Points on a hilly landscape, in no order, each with its height.
A ball rolls from a point to the lowest of its 2 nearest points, and stops where none of them is lower. Distance is the straight distance between rows; heights are no part of it.
tuk: [ 94 204 119 115 153 135  97 114 107 107 158 151  92 161 130 166 117 109
  86 127 121 120  65 108 123 137 189 158 165  80  75 116 119 106 127 126
  69 133  71 108  80  93 163  75 151 175 139 123  74 165  74 113  73 120
 106 126 163  64 145 146 112  87  88 148 129  90]  height 198
noba: [145 138 131 112 114  97 162 117 127 137 115 139 121 173  83 111 121 149
 115 100 149 165 121 170 133 167 101  84  90 155 154 161  57 148 107 170
 140  50  49 164  90 152 179 146 160 168  92 167 151 132  74  87 143 113
 117 203 118 129  94 150 161 109  47 129 126 152]  height 426
vidi: [145 127 163 115 120  92 192 116  83 150  96 121  94 130  56 120 121 118
 108  87 111 177 161 171 158 145 133 145  80 139 130 155  61  99  87 153
 118 105  95 143  88 147 138 141 140 177  96 150 101 106  83 121 150 140
 100 143 115 121 124 131 145 114  79 158 133 163]  height 520
Vebu: [130  58 126 111 106 149  98  93 117 140 111 117  77 150 115 126 140 185
 111 132 163 141 185 109 134 126 170  88  89  98 132 138 102 133 136 110
 146 162 140 180 151 132 147 136 104 156 129  93 144  92 126  80 129  65
 120 138 107 152 153 117  91 127 154 123 148 117]  height 688
Bizol: [126  80  94 131 137 222  93 143 142 148 185 103  90 123 109 123 113 116
 138 155 137 162 213 106 127 153 190  70 136 130 108 145 125 130 167 101
 157 171 148 134 190 162 132 152  99 122 168  83 183 128 115  99 114  69
 135 138 116 156 167 179 128 150 170 126 165  74]  height 604
zaf: [ 93 133 164 159 138  99 177 126 165 120 123 144 165 115 117 134 129  60
 124 143 110 126 108 127 119 152 102 203 136 160 120 108 126 145  79 149
  81  90 124  69  99 105 116  90 133  99  97 171 114 186 155 165 155 134
 123 129 142 118  96 120 118 112 114 185 100 115]  height 429
ridaf: [137 140 172 130 145  43 204 118 152 142  94 123 133  94 154 114 152 137
 112  96 139 154 152 166 103 140  88 124 136 166 150 141 141 147  68 178
 142 140 154 136  97 132 122 123 185 183 104 150 161  86  91 142  84 161
 158 100 181 125 130 207 199 118 150 121 131 117]  height 591
vinu: [109 133 112 132 115 151 109 120 125  97 150 130 132 151 153 147 123 115
 113 161 153 129 135 131 116 109 190 142 153 109 128 129 168 121 155  80
 103 103  84 112 125 115 123 121 148 117 136  77 122 171 160 124 119  84
 122 134 102 110  78 130  84 116 148 119 121 105]  height 155
kikip: [107 154 118 123 131 144 101 117  99 130 147 123 100 134  76 112 123  83
  82 106 140 151 100 111 192 139 126 131 119 113  97 124 130  95 114 142
  89 163 110 127 133 120 121 127 132 159 107 159  94 116  75 156 109 138
 115 113 118  87 178 137 123 110  76  99 143 125]  height 489
lini: [138 103 119 118 130 121 102  85 112 157 122 125 124 147 111 127 129 186
 119 105 164 128 152 115 136 136 166  93 113 136 133 132  84 156 141 123
 159 140 109 179 138 130 142 162 134 155 121 117 160 118 107 101 101  85
 150 159 112 157 161 125 104 160 153 137 126 136]  height 725
pazif: [145  91 165 133  69 147  94 129 146 108 108 119 138  90 123 148 131 108
 117 156 155 133 120 123 109  95 115 168 164 102 138 105 172 130  90  84
  86 111  93 111  76 122 133 155 144  96 110  68 109 153 173 131 185 137
 159 100 121 102  80  93  88 146  86 105 131 148]  height 572
pida: [149 117 112 131  85 142 106 132 127  90  65 120 133  96 118 115 135 160
 114 124 161  98 153 103  80 135  92 120 140  97 132 118 160 135 153 159
 143 126 140 143  96 127 128 136 126 118 149 103 119  92 168 140 160 153
 146 104 121 100 130 112 105  94 136  48 143 128]  height 660
Fupe: [134 157 122 124 112 139  75 126 176 118 102 138 167 101 188 152 143 144
 148 161 173 127 132 147  34 131  55 154 160 156 149 164 190 177 121 149
 136 120 151 101  81 159 123 125 161 123 127  76 129 131 167 108 126 158
 162  92 177  88  75 128 113  93 161  85 136 141]  height 587
pive: [186  72 166 117 107 116 104 112 127 102  54 118 122  83 103 111 160 203
 132 115 170  49 168 129  82  77  90 123 154  70 167 166 144 122 130 100
 186  91 111 147  81 115 153 158 143 112 161  95 117  86 172  62 155 161
 161  80 133 130  79  84 139 127 133  82 127 127]  height 179
gim: [172   7 181  98 101 138 124 107 113 137  69 121  50 137 103 128 136 188
 110 136 137 145 190 122 121  98 172  79  72  62 157 166 107 101 111 103
 144 173 121 194 139 124 155 125  94 168 143 109 119 103 137  59 162  80
  96 108 111 165 141  84  75 156 125 119 138  98]  height 726
Gov: [116 129 100 131 117 166  93 104 140 112 139 124 142 163 150 142 144 151
 116 151 161 116 156 131 102 130 170 103 148 104 138 134 138 132 180  85
 135 122 108 132 136 116 105 135 133 108 145  72 149 137 151 116 100  71
 133 146 110 119 114 132  87 121 155  88 106 132]  height 242
Tiz: [150  76 135 128  79 163  67  95 118 113  64 119 104 130  97 106 157 176
 102 144 160  96 186  84  86 101 126  69 136  55 136 120  97 108 133  72
 142 119  93 174 125 116 155 119 115 144 138  66 125  78 165  75 130  81
 138 125 107 124 129 103  80 112 111  42 134 113]  height 366
mobu: [159 139 148 116 188  83 169 135  97 163 118 122 100 101 139 111 154 175
 148 103 114  95 138 189 144  91 125 143 123 152 155 153 121 140 128 161
 194 120 179 184 142 140  93 149 139 146 165 143 153  58 118 100  98 189
 168  83 164 160 155 179 222 132 173 135 125 116]  height 646
tinab: [126 128 125 127 137 119 120 102  99 143 141 128 106 153  93 144 121 125
  98 121 132 143 120 122 195 117 170 136  97 117 117 120 109 101 103 125
 101 155 111 136 125 122 139 145 114 155 111 144  99 117 112 146 124 107
 102 144 106 122 167 134 102 110  91 133 142 123]  height 440
mokis: [105 172 127 127 123 114 143 118 142 133 138 132 120 163  95 131 136 158
 110  86 190 165  91 141 134 172  91  92 117 139 122 124  54 133 120 163
 131  82  31 139  74 162 166 135 149 195  90 160 113 141  66  93 125 140
 137 170 127 120  92 175 159 118  46 113 136 175]  height 352
sefof: [160 101  97 142 115 166 135 183 122 123 103 107 111 126 149 128 136 127
 142 143  47 136 113 118 181  90 112 125  86 136 145 130 182  86 174 127
 177 191 190 157 192 146  86 151  92 102 121 134 151 145 150 176 223 119
 112 134 103 196 143 100 149 134 120 100 175 134]  height 214
mito: [117 108 179 119 139  95 124  97 143 136  70 178 148  94 187 131  91 159
 152 107 134  67 112 118  57  93 103 157 147 105 144  92 107 144 100 122
 121 104 136 144 141  66 142 103 135 116 129 148 102 116 178 103 103 173
 141  84 166  90 137  62 166 157 164 137 114 154]  height 367
vipa: [132 123 125 117 144 165 161 119  97 161 165 115 108 164  70 133 104 129
 116 104 152 202 137 131 137 168 166  81  87 157 137 142  50 157 122 146
  99  97  76 157 111 188 186 129 122 153 126 165 177 162  61  90 138  81
 140 188 104 139 143 174 139 165 110 185 134 110]  height 601
Duzo: [128 144 128 135 175  97 190 157 109 135 144 125 155 142 119 150 120  94
 142 128  91 137 124 147 187 144 134 170 109 154 129 127 123 109 115 136
 124 129 128  85 115 138 116 131 121 102 121 166 120 152 113 177 154 117
 107 153  99 144 118 148 128 134 124 177 118 141]  height 488
gida: [145  82  59 112 116 210  86 169 134 160 200 102 123 115 101 120 119 116
 141 125 118 143 161 109 124 158 150  45 137 153 113 140 159 166 175 105
 175 151 178 140 211 166 111 154  87 121 210 108 166 126 122 128 133  91
 134 172 112 176 179 140 143 175 141 115 167 101]  height 558
pir: [127 129  77 163 133 188 101 163 128 119 181  98 132 141 144 127 128  99
 151 159  92 118 163 110 139 138 165  76 127 125 133 141 166 106 215  91
 160 162 162 131 188 153 104 131  95  92 151  92 175 104 156 136 122  76
 147 146  78 174 110 145 107 151 165  97 140  94]  height 376
guseg: [165  89 116 107 107 156 116 120  81 117 101  97 102 115  88 133 131 169
 104 101 125 129 166 132 146 118 125  93  72  93 150 157 122 113 160 148
 155 151 149 183 133 153 121 155 124 178 144 110 144  88 139 117 167 107
 113 132 103 158 153 108 124 146 120  62 163 133]  height 730
petev: [143 137 100 115 100 144 103 127  91 120  92 113 129 119 107 133 135 166
 106 110 129 100 136 113 134 117 118 106 111 109 117 116 142 131 165 158
 163 146 157 169 149 132 109 156 117 148 137 125 113  74 142 162 161 132
 120 120 128 136 169 109 135 114 124  73 155 126]  height 698
Ber: [162 139 135 107 122 103 176 115  99 162 112 137 129 144  86 128 117 146
 122  99 131 164 155 168 146 153 141 106  74 150 163 148  68 135 106 159
 120  81  80 151 101 156 161 140 154 174 122 141 147 120  90 114 172 112
 104 174  98 140 105 131 130 129  88 141 123 156]  height 476
figez: [122 119 119 119 149 111 124  78 142 168 146 124 114 158 126  95 116 188
 142 103 154 140 142 103 131 195 163  95 120 173 120 109  40 174 139 137
 147 103  84 168 128 146 169 159 123 133 124 150 176 132  80  95  82  76
 177 184 118 152 161 136 124 160 145 181 120 140]  height 695
vifad: [134 190  85 145 175 112 147 129 148 150 170 123 177 131 155 140 110 151
 143 142 125 136 117 171 131 162 109 141 170 177 128 136 131 163 154 159
 139 124 126  73 117 167 103 124 148 108 125 134 149 116  96 146  87 157
 138 120 140 120 109 163 164 138 158 150  85 135]  height 239
naden: [109 114 104 128 133 124 134  95 140 149 160 133 119 190  83 105 100 143
 121 112 176 162 124  99 129 170 157  92 105 156 129 113  46 176 130 141
 104  73  69 157 103 140 185 148 129 131 128 169 183 153  67  95  95  62
 149 203 115 141 137 152 129 118 111 184 120 109]  height 648
ludiz: [135 162 114 133 176 130 172 176  82 114 181 105 133 133  95 141 109  49
 144 111  66 157 118 142 198 127 135 131 133 151 108 116 114  93 113 127
 115 151 146  68 144 119 122 132 104 109 104 163 103 161  86 188 119 126
 108 155 101 148 157 178 156 148 119 181 128 125]  height 441
reb: [142  85 104 133 140 155 155 150 105 162 152 110  93 149 130 181 122  97
 144 139  94 179 162 157 186 113 194 101  77 143 148 151 139 114 137 121
 114 162 129 112 139 162 120 128 106 133 122 111 156 157 135 101 200  58
  94 144  75 178 128 150  92 183 136 145 143 136]  height 497
zos: [149 122  61  89 125 213  87 143  96 145 167  96 138 116  92 144 106 122
 140 108 115 139 151 131 143 135 145  57 128 147 123 156 141 146 164 119
 145 164 162 144 174 164 108 157 120 157 152 120 168 113 125 139 137 115
 126 184 108 149 177 144 135 164 123  99 157 122]  height 594
tev: [127 134 128 150 161 105 141 114 167 135 124 140 178 111 182 129 124 149
 166 141 105  94 111 146 122 147  90 190 135 165 136 118 137 156 134 144
 151 106 160 107 163 160 103 101 153  99 120 133 135 138 164 143 102 181
 128  82 145 146  97 106 138 142 192 160  89 139]  height 521
zepuf: [108  62 118 103 126 197  84 115 156 111 140 107  54 143 107 114 142 164
 102 168 159 166 203  99 137 140 181  95 105 103 105 146 105 133 143 116
 152 168 131 142 166 153 155 130  85 150 146  77 173 111 148  66 114  71
 115 133  94 149 167 155 115 112 158 126 169  82]  height 649
gamat: [113 126 144 142 151  96 147 112 130 120 131 130 152 122 135 150 131  97
 143 141 100 132  92 156 174 130 111 188 109 135 137 118 170 115 114 144
 120 145 144  86 110 143 115 137 114  83  99 139 121 154 171 186 156 121
 121 112 104 126 116 111 101 132 134 169 122 143]  height 534
potun: [124 132  77 156  84 186  80 170 139 114 152 116 117 167 166  96 169 151
 127 147 104  83 153  75  86 130 180  88 122 109 111  83 149 133 194  99
 198 160 188 136 201 123 102  98  72 104 190  76 135  90 159 138 121  97
 115 134 111 167 141 103 115 119 155 131 158  98]  height 495
zosov: [136 107 131 124 138 166 130 134  93 152 153 100 100 146  94 156  96 131
 113 115 139 199 148 136 183 133 184  92  84 139 139 151 100 133 121 128
  89 145 101 141 120 179 143 130 130 171 122 129 152 127 102  98 159  64
 113 168  94 141 143 163 114 165 118 145 152 128]  height 548
fev: [119 178 114 150 136 140 127 118 101 110 173 132 143 146 125 178 114 133
  94 116 146 151  97 136 152 151 144 156 146 118 128 139 136 140 146 125
  91 106  62  76  80 120 137 137 140 151 118 129 126 161  96 157 128  99
 128 133 133 102  84 159 122 132  95 127 122 141]  height 220
sal: [125 104 181 107 157  46 150  98 137 121  82 157 125  67 171 115 144 140
 120 115 121  94 136 149 106 111  96 155 129 130 116 119 143 134 103 164
 140 129 198 123 134 104 113 106 131 141 126 159 146  85 156 128  99 165
 140  75 184 130 132 118 175 124 174 133 135 113]  height 531
pezi: [134  97 143 126 115 112 124 104 138 117  87 140 153 109 164 151 129 156
 138 155 129  86 132 118 100  97 107 180 138 104 155 110 154 147 128 118
 138 123 136 140 135 111 119 130 129  89 115 108 107 144 202 132 142 147
 131  85 119 125 110  61 105 144 156 126 105 140]  height 182
viv: [118 177  95 157 164 116 156 136 162 143 159 145 206 149 150 128 101 119
 160 151 132 123 104 142 108 159 125 144 155 192 121 123 106 174 136 137
 122  71 104  81 135 144 105 102 161  96 131 155 153 165 114 135  89 163
 123 129 140 129  72 142 154 127 163 172  79 145]  height 288
nofo: [153 103 199 117 126  29 191 125 146 140  79 137 116  84 102  93 155 120
 121 114 137 147 141 176 107 130  94 174 127 134 152 158 123 134  50 156
 135 124 113 113  61 134 133 162 162 163 126 157 119  84 124 117 145 179
 140  90 158 127  96 139 142 106 113 143 141 137]  height 493
pek: [166  76 139 126 128 170 138 159 105 142 119 113  79 127 153 150 130 117
 147 150  49 154 135 157 201  73 133 109  58 133 155 155 162  81 166 118
 159 195 188 157 187 146 104 156  99 134 125 125 160 149 133 136 225  99
  78 135  97 181 157 114 123 139 122 113 146 133]  height 269
gute: [ 97 172 133 149 140 111 180 121 133 102 144 124 121 147  72 123 115  87
 106  99 158 146 131 130 139 155 137 148 117 122  95 116  66 131 101 150
  72  98  81 115  76  83 134 113 116 135  84 165  95 168  56 144 140 127
 108 168 133 118 114 166 157  78  66 158 106 137]  height 301
vum: [114  90 188 114 144  68 145  93 131 146  95 200 139 123 163 106 123 169
 138  86 141  54  98 104  87 107 159 143 116 105 133  85  61 142 105 117
 147  72 126 162 142  51 136 106 135 130 114 173 112 107 159  93  70 154
 133 115 138 136 148  80 165 154 161 158  97 160]  height 414
Zusav: [145  96 145 130 118 120 118 130  81 135 101 123  91 122  86 126 111 120
 111 134  94 142 112 137 199 106 126 157  83 107 117 122 160  76 107 135
 122 185 139 138 136 131 113 169 101 144 103 132 111 131 135 168 186 126
 106 119  90 131 162 101 104 132  92 109 138 125]  height 379
vutob: [119 177  97 142 146 129 127 119  99 133 188 115 128 161 107 129 127 131
 100 101 162 143 119 130 156 151 164  74 130 145  93 113  75 153 123 121
  99 117  77 142 117 115 139 120 136 158 111 145 145 126  58 119  58 104
 129 160 127  99 174 155 126 129  93 127 118 120]  height 585
befo: [110 166 104 146 134 122 133 133 179 140 119 181 205 173 159 115  99 125
 166 145 158  90  75 115  78 139 117 158 122 174 146 105  91 187 155 110
 118  53  95  82 151 118 120 108 160 121 120 157 140 201 131 113  98 133
 134 135 144 118  81 116 147 135 142 157  70 148]  height 222
maz: [151 118 178 106 114  63 236 147 122 135  92 132  98 108  77 100 126 113
 134  88 114 164 169 181 128 142 124 174 108 151 152 157  87 119  77 162
 137  97 121 144  73 130 137 149 159 161 111 152 115 105  83 128 166 169
 112 140 146 144 105 143 156 100 104 149 114 146]  height 529
Dig: [115  75 195 123 148  23 163  92 159 125  82 152 115  78 177  83 150 170
 113  89 151  96 136 151  92  81 128 137 134  98 115 139 106 124 107 144
 144  80 167 124 106  83 123  95 130 122 126 171 128  84 129  74  84 171
 159  91 179 133 115 124 208 133 176 149 119 129]  height 494
Nug: [145 111  55 140  87 205  87 177 118 133 192  95 127 140 133  89 151 124
 126 132 104 135 133  82  76 143 175  50 139 137 104 105 163 147 187  88
 192 159 190 132 196 144  70 132  93  97 209  97 139 105 141 152 130 113
 125 148 118 178 171 131 134 155 147 120 149 103]  height 525
Livir: [140 156 120 131  79 155  90 144 147  79  92 129 143  90 143 125 140 142
 138 145 147 120 149 124  56 143  56 130 160 107 143 137 174 144 139 140
 155 120 140 107  76 158 124 141 131 103 151  76 115 103 181 129 173 142
 159 103 144 106  94 130 114  82 142  54 144 146]  height 625
punu: [102 106 153 136 120 115 125 124 153 142 108 158 154 140 184 134 112 132
 161 160 135  94  92  85  65  99 124 197 130 128 151  80 133 142 131 100
 103 122 125 131 171  98 136 102 137  88 113 117  87 173 202 121 116 146
 143 102 122 108 137  58 110 147 167 155  98 149]  height 255
rovas: [125 124 175 133 128  64 147 109 138 125 104 132 152  88 120 121 141 108
 126 129 130 148 110 158 121 149  93 171 133 134 134 128 141 130  37 167
 107 149 150  88  80 125 120 123 138 137  86 156 117 121 141 141 154 159
 120  99 152  97 115 139 113 119  97 149 127 151]  height 448
mugav: [ 93 142 164 158 151 106 184 129 147 116 129 144 154 135  82 126 111  72
 114 113 143 112 128 139 135 152 126 184 133 155 126 119  85 137 103 150
  71  66 105  91  98  86 141 123 123 126  91 185 113 180 118 145 150 128
 115 179 122 126 100 136 140  78  86 172  87 115]  height 375
lek: [135 108 173 129 117  95 123 102 147 116 111 137 155 104 156 133 129  91
 138 147  90 122  81 143 124 119  77 176 136 133 135 123 196 126  69 140
  91 169 158 107 102 130 124 108 105  75  96 133 119 154 203 156 167 150
 134  95 140 113 107  82  81 151 133 146 125 141]  height 576
Mana: [161  86 148 132  77 140  84 102 117 104  53 123 124  78  91 115 156 176
 126 128 167 100 178 116  99 110  71  95 154  53 152 145 117 112 119 102
 161 101  80 169  85 119 157 161 147 135 145  80 105  94 138  87 140 143
 155 104 108 120  92  96  96 127  90  30 149 132]  height 273
Pid: [179 114 115  88 172 128 147 140  68 152 140 131 124 101 126 133 147 146
 156 105  81 106 140 162 158 105 116 110 115 172 146 164 120 117 149 144
 190 148 181 190 165 151 101 169 119 149 174 142 157  68 113 107 143 169
 131 125 138 158 164 140 192 162 155 137 137 125]  height 670
nizek: [160  63 171 133 122 117 151 152  97 157 101 138  97 137 135 150 123 125
 125 141  55 152 137 154 203  88 144 156  60 111 141 127 132  83 106 118
 138 171 158 143 138 136 114 152 103 129 110 123 138 143 140 148 210 108
  77 129  91 157 142  97  90 147 105 136 142 140]  height 325
zopo: [122 111 184 120 143  18 190 103 141 114  84 149 141  64 166 105 148 131
 114  94 125 134 154 164 104 129  99 145 135 160 115 140 148 137  48 159
 129 132 192 104  97 101 102 105 156 138 109 160 139 105 123 134  93 173
 131 103 189 123 120 145 149 117 160 144 114 107]  height 560
dol: [106 175  81 129 153 144 123 146 151 143 165 145 183 185 118 121  84 119
 137 128 163  93  96 121 111 147 161 134 137 169 150 123  98 194 162 104
 113  55  75 110 116 101 130 133 146 132 146 153 174 207 106 112  91  93
 125 166 132 137  67 137 110 122 135 174  77 128]  height 134
Pigi: [116 151  67 145 113 196  79 131 134 117 158 117 136 160 148 110 135 125
 117 155 132 117 169 123  91 147 187  70 144 108 122 133 147 139 190  94
 142 144 143 128 156 137 111 136 114 115 153  70 174 106 146 122  90  76
 144 151 118 142 118 144  97 125 155  83 143  92]  height 312
Bimu: [119 158 137 125 135 114 137 112 158 119 130 135 183 115 132 149 122 120
 112 128 167 145 108 144 114 147 106 157 162 141 116 122 125 168 104 161
  96  89  87  85  78 126 140 131 156 125 112 139 107 156 111 146 140 137
 137 121 149  91  98 143 140 110  88 143 124 148]  height 332
duz: [ 98 174 149 148 140 105 168 100 127 121 136 122 127 123  92 133 130  96
  91  91 165 156 128 144 131 159 103 133 144 142  91 103  75 109  97 152
  90 126  82 113  82 111 136 107 132 160  86 161  93 133  61 155 100 155
 119 126 137  96 147 166 162  93  76 122 123 148]  height 208
sozuk: [127 113 125 144 106 148 109 129 144  83  91 113 148 107 171 136 136 139
 152 154 120  83 152 121  81 101  83 164 137 110 145 118 203 128 180 110
 157 141 167 143 139 130 101 122 106  67 137  96 125 113 197 140 154 139
 144  96 124 119 119  71 113 127 159 106 112 127]  height 162
Ruv: [101 189  99 104 133 163 103 135 103 132 188 132 112 150  76 107 125  89
  89 110 147 145 101 106 165 126 153  86 129 138  63 105  87 110 122 131
  95 144 117 148 147 106 147 107 130 176 112 155  91 106  67 129  51 137
  93 133 134  92 213 152 150 104 104 117 127 109]  height 538
Bidi: [139 162  87 126 165 123 134 183  91 128 222 108 148 126  89 118 114  56
 163 112  79 140 126 121 175 123 147  79 142 163  99 134 101  93 128  99
 114 146 153  99 173 115 126 135  97 112 130 167 102 159  69 162  84 136
  88 171 123 128 186 173 147 169 123 169 113 111]  height 393
Gilif: [148 101 160 118  67 108 102 118 146 115 101 108 148  91 138 111 133  95
 131 168 118 132 123 136 111 101  87 178 156 126 153 125 195 126  75 108
  87 148 139 124  90 131 129 143 140  65 100  85 126 155 205 133 186 153
 165 100 132 109  71  73  69 160 113 129 133 149]  height 608
Babak: [145  72 108 139 152 163 143 168 129 147 168  99 110 148 163 157 139  94
 163 158  85 149 175 132 164 113 155  94  93 133 123 150 150  98 174  93
 154 178 153 126 172 159 101 135 101  95 144  90 178 144 154 112 161  54
 120 139  81 189 106 149  95 167 173 130 138 118]  height 443
fom: [120 116 126 129  82 179  81 133 132 118  73 131  92 170 119 102 168 144
  95 164 142  86 179  69  73 103 157  75 147  60 115 102 138 117 144  95
 138 126 135 155 150 133 133  88 108 116 158  65 131  78 174  84 131  80
 118 149 106 121 153 109  82  81 107  87 142 111]  height 427
redub: [134 173  93 154 173 113 114 178 129 134 217 125 143 136 117 118 122  88
 176 148  65 120  85  84 171 126 139  88 135 164  95 108 121  93 144  97
 128 159 181 108 196  94 104 134  95  86 146 178 115 140  90 170  64 155
 101 140 147 143 191 138 128 145 147 158 115 114]  height 339
miz: [153 136  86 117 146 144 149 188  89 131 144 104 132 104 124 138 116  90
 174 132  46 146  96 158 187 122  89 120 108 159 148 140 171  98 150 142
 173 165 185 118 198 177 102 155  96 110 143 147 147 123 128 173 188 151
 110 148 104 160 157 130 164 157 131 115 161 142]  height 135
beru: [ 86 114 173 131 150  53 161  89 144 138  78 178 125 107 179  90 116 172
 143  68 152  87 135 128  85 123 143 124 132 132 102 102  76 122 105 142
 155  64 131 136 128  47 133  91 157 135  90 188 120  95 117 102  58 159
 136 125 160 117 137 115 196 130 161 152  85 138]  height 452
Goza: [104 144  96 135 146 138 135 120 140 133 162 144 175 181 126 151  99 122
 130 143 153 128 115 115 109 129 189 135 142 144 139 119 119 153 169  97
 122  92  82 101 133 123 138 140 148 113 146 129 159 170 140 118 111  86
 138 157  97 149  76 128  95 144 151 162  90 124]  height 33
dasa: [100 170 117 106  98 121  90 113 131 121 115 118 122 125 117 128 144 168
 109 106 219 140  92 124 152 151  75  81 127 111 122 142  74 116 145 142
 121  99  18 140  92 143 150 145 167 195  97 128  97 138  90  90 114 136
 152 136 137  84 129 158 114 115  65  67 138 172]  height 221
rap: [ 97 147 148 157 167  79 180 118 172 128 129 136 168 106 175 129 134  81
 140 134 100 141 132 150 127 151 101 183 136 186 129 117 133 165 103 162
 114 109 161  56 125 140 106  79 135  88 106 172 129 162 139 159 113 162
 114 116 129 130  97 118 137 118 171 190  92 140]  height 475
ledag: [134 102 162 127  88 150  84  97 118 128  91 120 104 124 105 147 114 104
 111 131 144 143 106 117 163 113 135 170 159  76 117 117 164  97  93  98
  73 142 103 123  87 116 132 151 116 110 115 100  97 132 143 150 178 127
 152 110 119  96 105 127  76 101  71  98 133 123]  height 526
Nof: [138 154 114 142 135 106 100 114 167 134 106 134 171 108 193 151 128 161
 156 163 146 125 128 152  95 142  80 184 160 170 162 152 180 173 132 144
 145 127 164  93 120 167  98 115 178 101 119 104 142 131 168 125 105 169
 150  88 159 122  81 119 133 116 190 136 128 147]  height 555
fadin: [104 115 143 133  96 164  86 111 137 115 120 108 107 129 104 175 129 118
  98 128 178 166 112 118 147 134 141 148 175  71 123 133 145 109  97  95
  58 126  40 116  72 124 152 132 138 156 145  87  85 151 114 125 163 125
 136 135 133  97  78 149  97 111  59 105 142 144]  height 465
keziv: [127 182  87 132 142 125 105 194 144 118 192 144  96 152 163  97 135 110
 160 166  58 126  46  63 168 108 155 110 112 130  93  89 145  68 149  99
 125 154 199 107 199  81 133 109 104  71 169 162 116 155 113 160  80 152
  90 128 152 137 183  94 130  98 153 157 145 101]  height 285
gal: [ 95 195 136 145 148 142 125 123 101 111 183 136 108 158 102 178 111  96
  82 122 136 141  90 129 147 146 173 138 151 104 113 127 128 129 115 127
  71 118  54 106  92  98 158  97 147 165 125 131  84 166  62 149  99 107
 111 140 140 101 119 138 135 124  79 142 120 126]  height 104
Siru: [140 128 159 121 172  77 195 155 108 149 111 113 110  96 129  86 164 125
 121  81 143 151 163 179 128 115  81 133 117 139 160 162 151 129  98 168
 151 143 161 163 118 133 106 141 162 167 139 157 154  57  96 132  96 180
 171  75 183 147 151 199 214 132 175 111 157 112]  height 620
boni: [168  90 163 115 109  89 127  96 134 109  77 126 144  86 137 149 146 181
 138 130 152  70 146 142  92  95  84 159 155 107 175 151 160 152 134 112
 172 105 135 148 109 123 125 164 153 103 138  96 122 118 187 102 151 155
 152  85 139 134  98  78 135 141 149 112 119 141]  height 98
Lisi: [108 168 112 118 128 135  99 155 146 103 145 154 101 160 174 123 129 116
 159 180  73 119  57  77 157  92 131 156 111 114 110  97 168  85 155 117
 118 162 181 113 171  84 135 106 100  72 136 150 104 136 148 176 113 131
  91 104 122 123 163  78 104 103 167 144 129  93]  height 233
baveg: [104 119 116 109  94 150 116 150 149  84 116 132 110 165 186 118 150 118
 151 173  73 101  96  80 127  70 134 178 142  94 127 106 210  97 169  84
 116 160 172 142 162  98 125  94  84  53 133 109  99 148 167 146 155 116
  99 112  92 133 132  70  91 104 169 116 126 111]  height 161
mife: [156 186  63 152 173 141 128 163 129 153 191 104 168  96 136 138  96 116
 169 148  73 130 104 144 139 165  97 112 167 175 116 151 155 146 160 164
 144 146 172  75 165 177 107 117 117 103 128 137 139 105 118 186  98 201
 143 120 157 117 140 157 163 148 157 129 104 115]  height 130
dalil: [109 224 127 120 152 187  98 143 112 109 174 144  65 151 124 139 106  77
 107 117  80 122  54  93 138 134 152 159 150  90  65 132 176  94 139 151
  71 149 128 110 102  83 190  80 145 166 160 124  69 158  90 169  88 133
 110 106 172  77 151 134 129 112 111 152 157  79]  height 275
Lotu: [ 96 162 126 118 100 153  70 109 137 103 117 129  99 133 113 145 133 139
 110 112 212 147  72  97 136 133  86 107 159  79 112 150  97  91 126 119
  80 105  30 130  74 135 154 135 133 172 131 104  80 133  87 107 141 149
 151 121 161  66  91 155 103 110  46  66 136 155]  height 359
zisoz: [106 114 107 128  67 175  90 146 129 105 105 133  98 169 156 103 162 156
 112 153 121  76 158  80  66 103 176  93 130  98 111  82 150 113 167 105
 162 164 180 151 164 112 110  95  91  99 162  84 124  87 153 117 133  89
  99 136 103 137 143 102 109  85 135 109 148  94]  height 466
sop: [109 114 116 147  99 149 117 149 141  96 119 117 159 156 185 133 131 115
 140 169 106  86 140 104 125 110 123 156 130 110 153 114 179 104 193  71
 148 137 154 152 175 128  98 109 111  65 130  84 128 150 193 136 125 101
 134 119  90 144 116  87  81 127 188 116 102 140]  height 58
rerep: [154 162  73 114 156 167 148 184 123 150 169 103 174  90 103 129 110  93
 166 127  56 116 102 158 153 137  85 113 162 167 126 155 169 149 144 165
 172 141 185 103 187 187  89 149 112 113 143 148 137  88 119 184 124 182
 119 149 141 142 166 161 186 143 129 127 139 128]  height 34
togi: [ 83 171 141 122 107 122 125 105 137 122 124 127 107  97 104 115 122 122
  98  90 180 153 111 142 130 160  69  86 140 116 102 125  81  99 115 161
  99 114  62 147  96 129 149 134 166 202 100 158  93 125  80 116  99 173
 146 112 150  66 146 148 152 111  72  80 138 158]  height 45
sir: [ 99  76 184 125 131 110 124 111 142 151  97 179 154 119 210 127 102 128
 162 142 124  75  97  86  58  83 103 184 139 107 131  84 118 120  90 120
  99 142 160 147 181  68 150  80 130  98 119 122  91 149 207 122  90 164
 159  74 157 105 154  47 120 156 178 144 107 149]  height 313
vef: [116 148 170 134 112  94 135 118 158 141 131 135 177 105 142 138 154 102
 119 135 138 149  98 159 106 147  81 151 163 159 131 130 152 171  34 162
  84 117 123  76  52 141 123 111 155 148 103 122 113 150 126 134 151 162
 137 109 178  82  69 153 118 110  90 151 138 149]  height 400

For each start below, name the point where the ball stops.
tinab | rerep
guseg | boni
Livir | togi
Babak | Goza
lek | sop
vidi | togi
zopo | boni
gim | boni

Call two points neighbours if one is among the 2 nearest of the other. Go from one point of each pair to the other, from neighbour to neighbour, staying as low as possible. Name the highest point that can't be avoided.
togi, boni | Gilif
rerep, Goza | viv
gal, togi | maz
boni, sop | pezi
